Points, in no order, along strands that fork and pass close to each other.
Two points are linked if the straight distance between their rows is under 138. Some points are linked to none.
q_485: [ -3  -9  14  -3  11 -16   0  -2  38  14 -11   4 -16 -22   8 -10 -10  32
  -1 -89   1 -14 -78 -50 -13  25 -41  25  57  -1]
q_911: [  6  43 -36  57 -43 -16 -16  34   1  11 -26   1  -6 -39  -3 -35   2  22
  15  -4 -20  56 -54 -24 -50  29  -9 -16  14 -30]
q_160: [-53 -46  26  33   3  26  28 -57   2 -45   1  12  27 -49 -23  50 -29 -23
 -16  -2  65   7  30   7   8  43  20 -17 -19  31]
q_94: [  6 -34   6  14  -8  20 -18   7  -7  -5   2  -5  -7 -37  36  21  12 -14
  22 -35 -13 -75  54  10  31 -38  22   3   5 -53]
q_403: [ 24  39 -17  -9  35 -57   6  33  -1  26  -8  21 -47  30 -11  11 -48   0
 -66  40 -16 -26  -6   9 -44  15  -9   3  25  14]
q_215: [-13   1 -47  14  51 -14 -17  22   2   7   9  44 -39 -75  14 -28  17   6
  -3  -3 -24 -22  32 -44 -52  14 -22  29  48   0]
q_675: [ 24  25  14  -2 -51 -71  45  12  -4 -22  38  24 -21  -9 -12 -19 -16  65
  14   1  11  26 -22  29 -16  41 -39 -23 -19  18]
q_924: [-19 -21  11  47 -52  17  32 -39 -16 -22 -36  34  26 -39  -9 -42 -36 -53
  28  24   9 -13   5  18  17  11   0 -44 -14 -14]
q_448: [ -8 -11 -73  10  34  20   8  53  31  -2  38 -22  -6 -35  12  -4   1   1
 -28 -41   0 -83  -8  -7 -25   5 -13  66  36 -45]
q_818: [ 21  27 -22 -62  59   8 -37  -3  44  37   7  -9  23  52   2  12 -10 -25
   5  34   6 -51  -1 -27  21  -7 -11   0 -10  10]
q_808: [-12  21 -14 -11   2  -9  -7   5  42   2 -49   2  30  31  -1 -11  36 -25
 -12  -5 -30  32 -12 -94  32  21  23 -13 -17  -4]
q_927: [-27 -22 -26  47  35 -11 -62 -53  27   9  24  15  -9   1  14  50 -70   2
  36  47   3 -37   3  37 -47 -18  -1 -27  19  -6]
q_619: [  1 -18  26  31  34  39  -5  -4 -14  33 -45 -13  -5  79 -19 -90 -19  -5
   0  14   2  -2 -11  33   2 -52  -5  -9  23  15]
q_416: [ -7 -20   3 -19  27 -14 -14 -48  -1  13  32  24   8  28  16 -14  34   3
  42  13 -18  60 -18  45  16  28 -26  23   3  37]
q_730: [-43 -65   8  35  -9 -10  40   1 -15 -50  18   6  18 -27 -33  38  -4  27
 -20  -2  46 -19  25 -10   8  22  30   1 -39   0]
q_786: [-10   4  65  29   3  30  46 -55  13 -33  -8   0 -10  15 -29  20  11 -13
  13  -8 -21   4  57 -26   4   1  69   2 -86  25]
q_372: [-46 -42  -6   9  48  -3 -31 -20  15  10  29  -2  -2 -12   2  59  -4  28
  25  10  33 -23 -16  23 -43 -18  -7  -4  30  19]
q_406: [ 38  -8 -32 -54  -4 -10  -3  42   9  16 -31  12  14  -4   1 -12   1  -5
 -60 -13  31 -24  29 -14  50  28 -44 -19  37  -1]
q_288: [ 14  23 -25   3  -6  38 -21 -21  -4  21  55  22  23   7  14   1  26 -31
  54  28 -25  43 -25  25 -13 -21  20  38 -47   0]
q_649: [  0 -50 -12  45   2 -11  17  13 -18 -10 -33  14 -17 -14 -36 -18  -4  62
 -38 -24  47  -3 -21 -50 -23  15 -22 -12   5  21]
q_958: [-16  62  -6  26   4   6  42   5  -8  -4  43 -12   5 -12  12 -26 -25 -25
  63 -23   0 -46 -18   5  19 -18 -43  71  35 -31]
q_778: [-10   8   6  19 -14  11  42 -31  26  -7  -5  28  21   8 -18  -6  13 -17
 -41  12  37  10  16 -32  -4  18   0   1 -31  16]
q_682: [  5  99 -15 -50  51 -26 -15  15  36  23 -11  46   5  -1  -4 -41 -32 -48
  13  60 -12 -23   2 -46  23  10 -24 -14   3  -9]
q_176: [ 11  57   2  60 -30  -1  19  -9  30  -4  11   2 -17  36 -23  -4 -41  -9
  12  17 -18 -53 -32 -28  -1 -11  15  -6 -33 -13]
q_6: [-12  -5  50  45 -10 -14  48 -39   1 -39  21  24  -8  20   7  31 -13  39
  33 -23  -9 -47   5  42   7  -2  34  14 -72   7]
q_960: [ -3  29 -28  -4 -27   4  23  55   4 -28  31 -22  41  15 -21  30  19  58
 -16  -5  -4  -8  -2  19   9  -9  26  42 -30 -29]
q_218: [ 52 -29 -30   4   4 -19   9  91  31  -3  45 -12 -25   6   6   1  13  62
 -16 -11 -35 -19 -48  39 -17  15  18 -22 -13 -21]
q_925: [ 39 -41   5 -14  -3 -43 -18  -9  11  -1   6  -2 -19  34 -15  71 -25  26
 -39  20  -5 -40   1  39 -14   7  29 -55 -45   7]
q_221: [ 24 -49 -19   1 -30  44  30   4 -60  25  -8  11  37 -35 -23  -5  -7 -62
 -45  -1  30  39  22  -2  25 -17  20 -24 -20  15]
q_427: [ 28  15  -8  55 -14 -18  32  31  21  15  -2 -12 -19  50 -46 -35 -44  35
 -32  -9  10 -35 -24 -28 -19 -16 -20 -34 -17  12]
q_737: [ -7  71  -1  10 -15 -18   4  -8  26  18 -31  45  21  -1 -17 -41 -43 -22
  19  42   8   4 -16 -33  -3   3 -38 -39  12  10]
q_814: [-39 -33  -9 -42  62 -10 -15  17  28 -14   2  10  24  34  -8 -19  23  59
  34  33  11  13  17  68  13 -20   1  20   5   0]
q_860: [-10  36 -56  20  21 -13 -33  46  45   8 -50  16  48  21  -6 -45  22  -4
 -16  25 -15  18 -37 -59 -26  18  16  20   0  -4]
q_478: [-18  41  -9 -36  27 -16  32   4  10  -4  75  16  28 -40  -1  18  17  19
  22  57  25  35  38 -29 -14  30  -1  25 -21  36]
q_390: [-22  18   4 -17 -17 -16 -39   6  19  26 -48 -43  19  54  15  -1   1  10
   1 -46  -7 -13 -77  29  25 -30   6   2  14 -29]
q_50: [ -7 -57 -14  43  13  -7   8  24 -31 -23  30   5 -12 -19 -38  15  -9  59
   3  17  59  13   9 -10 -33  17   4 -21  -2  18]
q_794: [  1   8 -15   0  -2  42  -8 -24 -22  28 -13 -10  26   6  20 -29  29 -73
  -2 -19 -36   4  -8   2  32 -17  -5  11  23  -8]
q_561: [ 42   0  45 -19 -36   2 -13 -30 -62 -13 -30   8   0 -24  44  43  32 -55
 -28  13 -18  57  20  10  33  23  47 -42 -39  27]
q_612: [ 18 -35 -13 -15   9 -66   0  12  31   9  14   5 -15   7 -10  31 -28  70
 -18   3   8 -39 -15  24   1  23 -14 -16  -7  15]
q_34: [-48 -46 -16  46   0 -14  -4 -49  10 -12 -28  26   8 -29  33  17   5  -8
 -37 -50  30  -5 -31   8  11  52  -7  50  -9  18]
q_746: [ 33  36 -12 -45 -13  22   8  34  -2   9  36 -22  -1  36  -9 -22 -14   6
  24  27 -15  -3  -5  14  23 -45  -4 -19   6 -16]
q_5: [ 40 -16  43   5 -33  16  31  -2 -40   8  13  35  22 -34  -9  32 -15 -39
  22  19   4   2  32 -14   9  -2  67 -43 -65   2]
q_570: [  7  53   0 -23   6 -43 -22   8  31  -3 -49  19  33  26  27 -47  40  -6
  52   5 -37  24 -29 -56  41  17 -18 -12  -6 -23]
q_178: [-26  25 -22  18  42  -7 -30  30  23  35 -38  -7  20  53  -5 -61 -12  16
   1  18   8   4 -28   4 -17 -15  -2   5  32  10]
q_505: [-26  -7  18  31  16   9  31  28  -2 -28 -42 -17   1  65 -32 -28  16  59
   0 -19  -4 -15  23 -28  11 -12  25   8 -30  -9]
q_579: [ 17  49  13 -49  39 -44  19  20  -4  21  41  -3 -72  26 -22  47 -46   2
 -38  20  -2 -64  42  -8  -4  16  -3   5  18  22]
q_35: [ 24 -36  64  13  -4  13  30 -77 -25 -20   2  24 -23  22 -32  44 -56  -8
  15 -27  -3 -28  15  46   4  12  17 -15 -64  33]
q_331: [-23 -14 -17  33 -19  62  -8   9 -39 -12 -30  -7  14   9 -21  -5 -21 -37
 -14  24   2 -14  30  -4 -22 -44  60 -19   1 -26]
q_742: [-36  18   7   6 -15 -29 -13 -47   1   7 -14  11  10   8  17   9 -26 -23
 -12  10  32  -7  -9  50  -1  13 -36   0  38   4]
q_590: [ 68  -1 -35 -62  29   0 -47  20  16  36  19   5 -16  31  32  19  11 -43
 -62  56  -9 -13  39  13  12  22  27 -15 -21  21]
q_426: [  3 -30 -26  31  15   6  15  30  22  -7   8   8  21  -9   6 -73  13  46
   5  17   5  24 -24  50 -28  16 -18  17   0   9]
q_792: [-21  -5  -7  46  27  -6 -23 -59  49   4 -73  41  15  18 -18 -21 -35 -51
 -45  30  -1  18 -15 -37  -7  17 -14 -38   0  40]
q_366: [-49 -13  28 -15  52 -47 -13 -17  -5  -6 -54  23 -21 -18 -41  32  -2  11
 -44   6   5  59  59 -62 -21  20 -15 -10  34  35]
q_683: [-16  38  -4  44 -25 -62  65  22  -2 -14  27  24  12  -9  12 -44  -9  28
  53  16  18   6  -3  44 -11  39 -20  32  -6 -11]
q_721: [-17  15  11 -26  28 -28 -11 -22 -32  -9  39 -10 -29  -6  18 -11  72 -25
  19  -4 -49  95 -13   6  -8   8 -21  35  30  37]
q_314: [-33 -57  -2 -10  32  18 -31 -16  13   5  29 -13  19  17 -24  21 -43  58
  29  23  44 -44  25  31   6 -54 -11 -36  30   3]
q_493: [ -7 -22  25 -45 -17   1  -2 -55  -9  16   9  18   5  13  30   9  26  -8
  34 -24  10  23 -46  67  54   0 -21  11 -16  32]
q_811: [ -7  -5  13  -9   7 -18 -19 -39  13  13  13  15 -56   3  -2  32 -27 -12
 -11 -35  10  -8   9 -51  -9 -11 -34  20  23  16]
q_821: [ 25  18 -36  -3 -18 -13   9  70   2 -42  29 -38 -28 -25  -4  33   2  29
  -3 -19 -31 -23   0 -24  -8  14   7  55 -27 -48]
q_388: [  8  -4  -3   4 -15   8  18   8 -30 -22  56 -10   8 -49 -24  40 -29  -1
  18  57  46   3  46  46 -15 -23   7 -38  13  14]
q_470: [-17  31  21  43 -47 -25 -14   0  -4 -24 -26  -3 -17   3   1   0   7  38
  82 -15 -14  17 -26   1 -13  -7   0   2  -4 -10]
q_303: [-28   8  13 -48 -13   3  -5 -20  48   7 -43  -1  54  19  -7 -12   7 -29
 -24  10  36   6  37 -38  73  -8  -9 -31  24 -20]
q_844: [-37 -24  33  14 -21  25  -7 -53   8 -30 -32  37  49 -26 -25   7 -27 -38
  69  29   5 -20  26  -2  10  10   1 -65 -43   3]
q_798: [ 30 -40   0 -22 -46  19 -23  50 -46 -12  -8 -33  25 -36 -21  23  14  55
   9   8  30  22 -10  38 -13 -32   8 -48   0  -7]
q_334: [-19  20  23 -43   7  37  56   3 -11   6  39 -12  30   3 -10  42  42 -55
 -37  12  13  35  25   4  18   3  40  67 -31   3]
q_83: [ -2  44  -8  -2 -14 -21 -55  37 -10  25 -33 -16 -27 -37  24 -21  26  14
   2 -27 -70  61 -52 -24 -60  15 -28  17  47 -23]
q_75: [ -8 -17 -30 -22  23  21 -60  22  35  37  29 -15  16  -9  10  -2 -28   8
  43  28   7 -47  19  33  13 -53  -3 -28  42 -33]
q_269: [ 27 -35   5  28 -12 -17   3 -28 -44 -19 -14  15 -42  20   6 -13 -26  -8
  -4  13  13   8  -4  45 -33  11  22 -41 -26  32]
q_149: [ 13 -64  69  17   1  14   8 -57 -52 -25 -45  37 -17  34 -23  -7  -9  -9
  -2 -10 -23   7  -2  63 -11  15  28 -23 -45  27]
q_268: [ 29   0  16 -43  12 -15 -14 -21  10  -7 -26   1 -16  30  32  28  12 -53
 -25  18 -21  -9  51   3  29  10  28  -4 -21   6]
q_569: [-53 -18 -17  62  11  23 -20 -54 -18  14 -57   1  28   3  45 -17   5 -77
 -23 -13  -8  21 -27   8  42   3  17  22  30 -11]
q_261: [ 50 -20   5  14 -62 -29  20  -4 -30 -23  36   7 -22 -58  19   8   5  23
  45 -10   3   5   5   5 -27   9  12 -10 -10 -21]
q_596: [ 42  -6  47 -29 -62 -28  29 -27  -2 -34  -2  19  16 -10  -7  11 -11  21
  -7  -5  31  24  14  27  43  24   3 -47 -48  15]
q_531: [-39  21  -6   0  44 -29 -33 -15  13  21  -4  25 -39  -7  13  -6  -5   4
  32 -13 -30 -34   4 -54 -44   0 -17  22  34  16]
q_714: [-21 -52 -10 -15  18  21 -14   1  28 -11   4   3  17 -25  34  -9  66  31
  32 -49   9   1 -11  -8   4  -2  22  32  -7  11]
q_352: [ 38 -77 -17 -11 -35  26   7   7 -10  28  16  16  46 -56   8   9  16  -9
 -11  -1  36 -16  31  10  37  -8   8 -30 -14   1]
q_708: [-22  20 -10  -1  12  38 -19 -66  23  17  34  20  10  27   1  43  16 -35
  17  46   5  52 -10 -24 -23  -7  36   2 -32  35]
q_666: [-25  61 -30   0 -48  24   0  42  16  -2  -4 -43  51  38 -25  34   6  -6
 -28  17  25  -9  -5   6  16 -22  25   6   4 -46]
q_343: [-17  -3 -11  33  23 -23  -5 -33   2 -38 -24  21 -30  24  41 -22  30   7
 -39 -43  -3 -11 -16  27  10  59  12  53 -10  20]
q_690: [ -7  -9   9  38 -16  28  -2   7 -47  28 -42 -28  -4   6  -1 -62 -17 -30
 -11   2  21   0 -15  20 -10 -51  -8 -49  65  -3]
q_777: [  7  24  29 -34 -17  30  22   9 -51 -14  49 -26  -9 -23  19  60  50 -50
 -29  -7 -16  51  31 -17  12 -12  -6  42  -3  16]
q_26: [ 29 -48  12  28 -47  59  24   0 -81  -1 -33 -10   5 -18 -27 -37  26 -64
   2  -2  -5  50  16 -22  10 -34  15 -45 -13  -7]
q_916: [ 21  43 -18  17 -16 -51   5  34 -13  33  -9  24 -28  -7 -20 -29 -33  -1
 -70  -6 -23 -22 -43 -30 -41  14 -42   0  45  18]
q_994: [-20 -12   5  25  27  66  -4 -18  15 -15   1  -1  19  29 -56  -6 -19  -3
 -11  45  -1  -1  55 -27  -8 -41  58 -28 -26  18]
q_463: [ -8  -5  -5  45 -30 -20  12   9 -18  27  15 -18  -7 -44 -12 -37 -53  10
  29  28  31 -53  -5  33 -14 -23 -43 -23  49   1]
q_833: [ 17 -62  21 -13 -23  54  18 -16 -21  41   5  40  18 -27  -3  28 -42 -41
  -1  23  22 -37  30  40  26 -27  40 -58 -46 -10]
q_415: [ 27 -16 -14  14 -38  57 -24 -14 -21   6 -15 -21 -19 -42  45   2  36 -37
   9 -63 -33 -31 -16   4  15 -18   2  14  20 -41]
q_695: [ 62  -4 -37 -77  11 -36 -17  29 -24  12  -1  15   7 -36  45 -29  18 -21
 -50   2  -5  36  20  -1  37  61 -39 -17  14   9]
q_465: [ 50 -17 -25 -21   6  12 -29  43   1  12  17 -16  -1  11  19  15   9  -5
 -35  58  28   5  32  24 -13  -1  29 -57 -20  -1]
q_387: [-38 -46  -3   5  28   3  12 -63   9 -17 -23  18   3  -1   4  21  -2 -36
 -70   1  45  26  22 -11   5  43  12  14 -13  40]
q_544: [-11  -1  -2   6  -7  20  61  -2  -5  -3  42  -9   8   2 -66  40 -74  17
 -10  42  41 -39  41  39  -2 -34   5 -31  18 -10]
q_977: [ -6  63  -8 -48  21 -44 -28  -9  27  32 -21  37   7 -10  10  -3  26 -12
  65  15 -36  27 -48 -55   4   1 -34  38   8  -7]
q_292: [-40  21  24 -53  18 -13  14 -38  30   4 -26   4 -20 -10 -44  65 -36 -10
 -62  16  29  20  53 -43  14   7 -25  -8  40  25]
q_592: [ 23   6   9  37  -6   2  23  11  12 -17  16  -6 -13  16   7 -62  24  59
  40 -30 -46  14 -55  55 -27   9  19  22 -31   4]
q_720: [-10  20  35   2   3  31 -23  -5  -7  29   8 -50 -26  -1  15 -42   8  -3
  42 -56 -36   2 -57  -1  -9 -17 -20  26  84 -12]
q_466: [ 57  37  10 -18 -30 -16  14  71  -8 -16  -6 -31 -26   6 -12 -46  10  42
  -3 -17 -49  40 -23  -4 -32  14 -39   9  14 -41]
q_832: [-45 -15  -4 -29 -26  11 -40 -14  -2  -2   5  18  60 -28  15  29 -17   3
  57  67  17  16  42   9  -4 -31  -4 -33   6 -11]
q_525: [ 35  35  -2  26 -17 -30   7 -12  58  34   9   8  -6  -1  20 -50 -40 -23
  16  24   0 -38  -8 -47   2  -4 -27 -31 -13  -3]
q_938: [ 14   1 -29   1 -48  45 -28  65 -34   6  10 -53   4 -15  -8  24  13  15
 -17 -15   2   4 -33  44 -23 -40  -4 -19  30 -53]
q_881: [ -1  -8  25  65 -31  35  28 -21   1  -8  -6 -17  -7  11  -5 -50  10  32
  35 -54   2  41 -85  25 -24  10  -9  40   7 -17]
q_538: [ 13 -71 -32  41  35 -10 -37  17  35  -1   8 -15 -53 -21  20  26 -12  27
  17   2 -45 -62  -7   7 -29  -7  34 -28  11 -32]
q_464: [  6  34 -24 -12  -2 -13 -25  13 -27  -1  16 -20 -31 -18   7 -11  41 -23
 -12 -31 -66 112 -38 -17 -42  28 -31  72  29   9]
q_123: [-40 -22  34 -26  43 -20  -2 -37  43 -14  14  26  29  46   1  18  -1  66
  26  26  13 -35  18  56  30   6  12  20 -24  19]
q_733: [-10  11  -7   8  -9 -15  31 -27  11 -13  50  23   3 -31   2   6 -24 -26
  24  41  19 -16  26  -4 -16  11  11 -17 -21  24]
q_936: [-34 -34  15 -43  32   3  -2 -17  12  -1 -18  -9   4  19 -10   4  46  30
   2 -41  30  21 -16 -16  31   0 -16  34  18  12]
q_200: [  6  37 -35  26 -60  34 -14  44 -35  18 -11 -47  40  14  14  26 -11 -28
 -35   0 -17 -11 -18  18  23 -44  33 -13   5 -68]
q_89: [-19  23 -10 -71  30 -35  30  -2  25  -5 -17  28   1 -27  -5  38  -9 -30
 -62  12  43   5  31 -26  21  46 -49  38  36  28]
q_86: [ -6  14  17 -55  44 -32 -16   1  12   3  -1  20 -59  15 -46  54 -46  23
 -55  37  20 -35  67 -16 -17  -7 -22 -22  34  -2]
q_152: [ -35    7   13   42  -18   42   24  -53  -13  -13  -57   12   12  -35
    8  -33   -8 -109  -33    7   -4    4   17   -5   33   23   16  -12
   -5  -14]
q_322: [ 36  -9   2 -35 -21  30   3  16  16  26  13 -34  50  14 -23  -2  42  -2
  21 -11 -19  66 -37 -49  19 -27 -18 -34 -43   3]
q_508: [ -8 -16  -8 -24  49 -32 -34   1 -15  13 -41  29 -39 -31  -5   5  49  26
 -32 -13 -25  31  27 -95 -33   8 -23   4  38  47]
q_158: [  8  39 -15  21  56  37 -22  -7 -18 -12 -30 -12 -28  73   6 -53  37 -56
 -11   4 -53  17  -4 -44 -15   3  25  30   2  -7]
q_272: [  8 -20 -16  65   7   9 -47 -32 -12  14  30  -4 -24 -25  37   8 -55 -38
  46  36 -26 -38 -21  43 -63 -20  26 -29   7  18]
q_184: [-48  26  15   6   6  10  -4 -70  -8 -33  18  23 -27 -11  22  75   6 -65
 -12   2   4  18  43  -1 -22   9  18  18   0  -4]
q_54: [ 40  89 -13 -12   7  15 -12  68   2   2  31 -28  -3  72 -23 -35 -12   0
  27  32 -48  -3 -35  19   0 -15  -8  28 -30 -29]
q_280: [ 29 -25 -32  43  21  -2 -29 -11  30  37  17  -3 -33  -1  35 -32 -38   0
   3 -25 -24 -47 -47  19 -45 -10  14 -10  13   7]
q_44: [ -8  51  -1 -47  -7 -25  12  42 -27  -3   0 -31 -25  -2  -3  23  -6  11
 -40 -36   6 -18 -31  20  -5  25 -51  69  43 -20]
q_348: [  3  40  24  27  -2  10  59  -3 -28  -9  67 -10 -26   7  -1 -37 -14  -1
  56  12  -5 -59  45  17  41 -19   4  37  12 -39]
q_77: [-15 -50  43  14  22  48 -36 -55 -23  -7 -25  10  17  -2  -6  56  18 -65
  12   5 -22  18  31 -30 -12 -25  65 -17 -54  18]
q_769: [-18  -9  10 -24 -13  -6   8  -1  -2  13 -14 -25  16  15  -7 -16  19  14
  -4 -72  29   9 -64 -31  38  -4 -72  47  31 -10]
q_717: [-49 -25  42  23  42  27  10 -32 -17 -22  -3  -4   2   6  -7  22  53 -32
  -2  -5 -21  54  44 -43 -16  -2  66   6 -32  29]
q_20: [ 37  -4 -12  19 -31  -4  10  20 -20 -14  30   1 -38 -36  23  22  -8   1
  20   3 -26 -63  22   1  12 -16  -9 -37  10 -41]
q_971: [-64 -35 -23  36  30  13 -29 -36  24  16 -44   8  32  18  14 -41  -6 -47
 -47   6  29  20  -2 -22  15   9 -24 -14  52   9]
q_850: [ 13 -31  18 -25   4  18 -27   8  37  30   7 -30   8  -8  21 -36  -8  20
  73 -22 -15 -49 -17  16  31 -48 -11 -44  41 -30]
q_45: [ 40 -21 -20 -23  13 -11 -35  22  -5  21  39  -7   3  -9   9  25  29  22
   5  18   1  43 -15  14 -41   6  18 -33 -55  35]
q_193: [-29  24  -2  39  13   4  70  -6  10 -27  51  -9 -25  -5 -56  43 -27  29
 -17  26  29 -41  30   8 -18 -12  32  37  -9  -2]
q_59: [  1   4  34  37 -41  28  -3 -39  -6  16 -16 -10   5  42   9  15 -23  -9
  -4 -29 -11 -52 -28  16   9 -17  22  -9 -22  -6]
q_543: [ -3  43 -13 -77  42 -35  30  26  41  -8  43   5   6 -19 -13  59  -8 -19
 -30  55  36   7  35 -29   6  22   9  32 -17  33]
q_361: [ 36 -27  59 -52 -13   8  -3 -33 -33 -17  -3 -10 -32 -20  24  36  17 -43
 -43  11  -6  19  74  23  35   3  20 -38 -18  25]
q_790: [ 31  -9  33 -24 -35 -28  -4 -31 -39  11  -5   7 -26   9  54 -15  25  17
   7 -55 -12 -12 -34  89  29   9  -5  -3  -1 -15]
q_259: [  9 -24 -20  -6  10 -17 -15  17   2 -12  -9  -6 -35 -51  27  -7  30  44
 -36 -82  -8  -3 -24 -63 -15  44 -14  58  18 -10]
q_608: [ 24 -13  13 -59 -18 -33  43 -10   3  13 -14  16  28   2  15  -5  12 -11
 -46 -15  45  -4  20  18  62  38 -15 -19 -14  14]
q_477: [  5  -3 -38  14  13  -5 -28  54  13   6  11 -17 -15 -55  34  -7  10  -2
 -17 -28 -37 -21  -1  -3 -41  -5  11  26  60 -32]
q_942: [-12 -29  11 -67  33  35  26 -19  16   2  12  -1  53  12  11   0  35 -20
 -11  -8  27  27  14 -11  49  -9  20  43 -19  34]
q_773: [ 38  69 -23 -54  19   4 -28  12  23  34  32  11   0  13  15   2  -7 -17
  57  56 -23   2  21 -22   5  -3  -2  -8  -4  -9]
q_658: [ 26  58 -23  -2 -11 -59  46  75 -14 -24  16 -20 -37 -26  -9  13 -20  47
 -39 -32 -29 -35 -11 -15 -20  23 -30  63  31 -54]
q_841: [  7  24  29 -28   0 -31  35 -35  30 -22  29   0  12  30  -3  53  -6  38
  19 -13  16 -56  -5  24  46  26   7  36 -44  19]
q_373: [-15  16  14  20   5  18  84  13 -25 -40  35 -20 -15  10  -8 -12  11  -1
 -11 -13  29 -36  53   7  11  -3  13  66  -8  -4]
q_572: [-51  21  27   1 -21  31 -24 -53  16 -24 -12  25  40  -8  -3  24 -32 -34
  76  45   4  30  19  49  -9 -19  -5 -48   3  -4]
q_418: [  9  45  -5  20  31 -13  -4  -3  -6 -22 -12  -6 -56  56  42 -18  34 -26
 -14 -19 -44 -12  -4   4  -6  31   9  64 -10   6]
q_943: [ 56  61  -5  10 -18  11  33  55  19   1  39 -28 -26  15 -24 -66  -3   8
  48 -16 -35 -18 -49 -23 -16   7 -34  30 -11 -30]
q_532: [-37   0  64  15  24  11  67 -35  -2 -55  -7  -6 -29  36 -47  -6 -11  39
   0 -18  -1 -22  70 -28   6 -20  33   4 -39  12]
q_74: [ 27  -1 -43 -21   9 -51 -14  13 -23  -4 -33  27 -25 -55  38 -18  33  14
 -50 -41 -35  31  -8 -27 -12  74 -38  60  -1   8]
q_550: [ 14  49 -20  18 -49 -12  11  30 -34 -11 -33 -20   5   5  -8 -28  20  20
 -23 -15 -16  37  -3 -16   6  21 -19  13  -3 -11]
q_951: [ -9  12   5 -53  21  30 -46  25  34  30   4 -42  11 -17  25 -19  31 -10
  48 -42 -26 -13 -45   4  14 -16 -30   8  75 -48]
q_765: [ 15 -18   7  28 -12  23  -3  34  -8   7 -37 -22 -25  23 -37 -55  -8  32
 -23 -27   0  28 -19 -62 -22 -29 -13 -44   4  10]
q_802: [-29  30  27   9 -39 -21 -33 -20 -17 -26 -62 -21   1  48  17  27  25  23
  29 -36 -22   9 -35   6  17 -12   7   9  23 -34]
q_680: [ 16  18  19  14 -50  37   3   4 -22  -9   9  -6   9   8  19  28  23 -38
  17   9 -23 -15  46 -16  15 -36  49 -24 -77 -25]
q_685: [ -9   2 -11 -22  17 -45   4   9  16  13  16   6  -8  30 -21  27 -22  79
  -8  -8  44   3 -38  47   6  -2 -48  29  20  28]
q_964: [ -8 -37  19   1  39  25  -4   6   8 -10 -27  -7  21  36 -26 -50  16  26
   1  21   6   7  66 -29  22 -26  22 -33 -11   2]
q_528: [-17  35  23  26  15  14  26 -24  -4  31  63 -17  -3   4 -16  -8 -73  -3
  14  35  35 -51  14  44  -2 -42 -20   2  32   8]
q_157: [ 28 -23  20 -50 -46  37   8  39  -4   7  23 -44  46   4 -35  16  23  50
  24 -32  11  31 -15 -11   1 -56 -15 -10 -18  -6]
q_541: [-40 -34 -23 -49  34  -6 -41  30  -3   0  -2  -4  17 -26  32  17  42  34
  13  30  24  29  36  50  -9 -14   1  -3  53   2]
q_209: [ 36 -16  16  -5 -42 -30 -29   3 -24 -18 -46  -1  29 -17   7   7  27   6
   0   9  -6  36   2 -11  28  31  18 -61 -51  14]
q_198: [ 36  23 -26 -72  11 -56   4  32   4  17 -13  30  11 -31  28 -17  21 -16
 -21 -11  -7  39 -36 -19   8  49 -54  41   3  13]
q_223: [-15  13   8 -33  24  21  -6 -18  20  35   8 -20   1  29 -14   0 -40 -14
 -31 -13  29 -38   1 -43  29 -14 -33  13  15  11]
q_665: [-25 -28  20  19 -11  29 -18  -2   9  -9   1  11   2  -7  -3  -9  32  38
  72 -31 -15  11   6  -9  -9 -22  31 -12 -24  -4]
q_614: [-10  -4  12  52 -41  50  24  -5 -63 -13 -65 -31 -18   8 -23 -19  -9 -43
 -33   0   7  15  27 -16  10 -35  -3 -36  38 -13]
q_12: [-34 -46  -5 -34  -2 -11 -58 -11   4   0 -29  21  52 -35  46  -3  42 -10
  35  23  32  52  14  14  16  -8 -14 -34  43  -4]
q_628: [-19 -55 -41  66  22  12 -12   3   8  -4 -44  17  19  -4   0 -51  -4   1
 -47   0  42   9 -13 -23 -27  22   0 -20  -4   5]
q_375: [ 21 -58 -48  42  -4 -37  16  67  19  -4  11   1   8 -43 -18 -29 -13  72
 -26  -4   3   2 -42  39 -30  35  -7  -8  12 -29]
q_749: [  3 -28  18  20 -26  -1  -7  18  -4   9 -41 -26   4  22   8   3 -11  31
 -27 -55   5 -51 -25  39  33 -40  30  -9  15 -30]
q_145: [-12 -26 -14  14  16  29 -62 -40  10 -12  -7  19  16   6  14  57   7 -40
 -14  43 -13  47  17 -14 -39  -7  48 -43 -54  32]
q_257: [-16  40  28  42 -16  46  37 -16 -20  -3  14 -31 -15  30  -9 -37 -18   0
  39 -53 -14  -2 -37  13 -15 -14 -22  55  26  -3]
q_620: [ 55  13   8   3 -47 -56  25  46   1 -23  37 -21 -30 -25   2   0  11  67
  51   3 -30   1   5  10  -7  18  -6 -27 -37 -19]
q_719: [ 10  -5 -31 -44  25 -29   2  64  13  12  35 -14  -6   4  -3  21  -7  44
 -17 -50  14 -23 -45  20  -9  31 -42  63  24  -8]
q_265: [ 23   1 -15 -11 -16  24 -12  26  -8   2  31  -5  15 -22  13   0  55 -13
  27  23 -17  86  -4 -19 -24  -6   5   9 -35  26]

Follow the links from the first point to the second, and from the first to the third. Name the last point that the two ways share.
q_5, q_798, q_608 -> q_265
q_75, q_478, q_463 -> q_544
q_561, q_334, q_550 -> q_936
q_54, q_372, q_334 -> q_176
q_268, q_719, q_26 -> q_265
q_83, q_463, q_531 -> q_773
q_89, q_592, q_149 -> q_733
q_426, q_737, q_292 -> q_733
q_94, q_525, q_218 -> q_649
q_160, q_149, q_477 -> q_649

A fork is a point with three links. Follow the links from the first point to the second and name the forks in between, in order.
q_59, q_790 -> q_176 > q_773
q_649, q_841 -> q_971 > q_569
q_916, q_6 -> q_292 > q_733 > q_387 > q_649 > q_971 > q_569
q_218, q_916 -> q_257 > q_544 > q_733 > q_292

A fork is a point with three links, a tip a point with one. Leave the first point through the second and follow the links. Name the first fork or tip that comes.
q_265, q_288 -> q_614
q_925, q_612 -> q_265
q_790, q_493 -> q_773
q_200, q_666 -> q_925
q_924, q_844 -> q_269
q_943, q_466 -> q_790
q_269, q_149 -> q_569
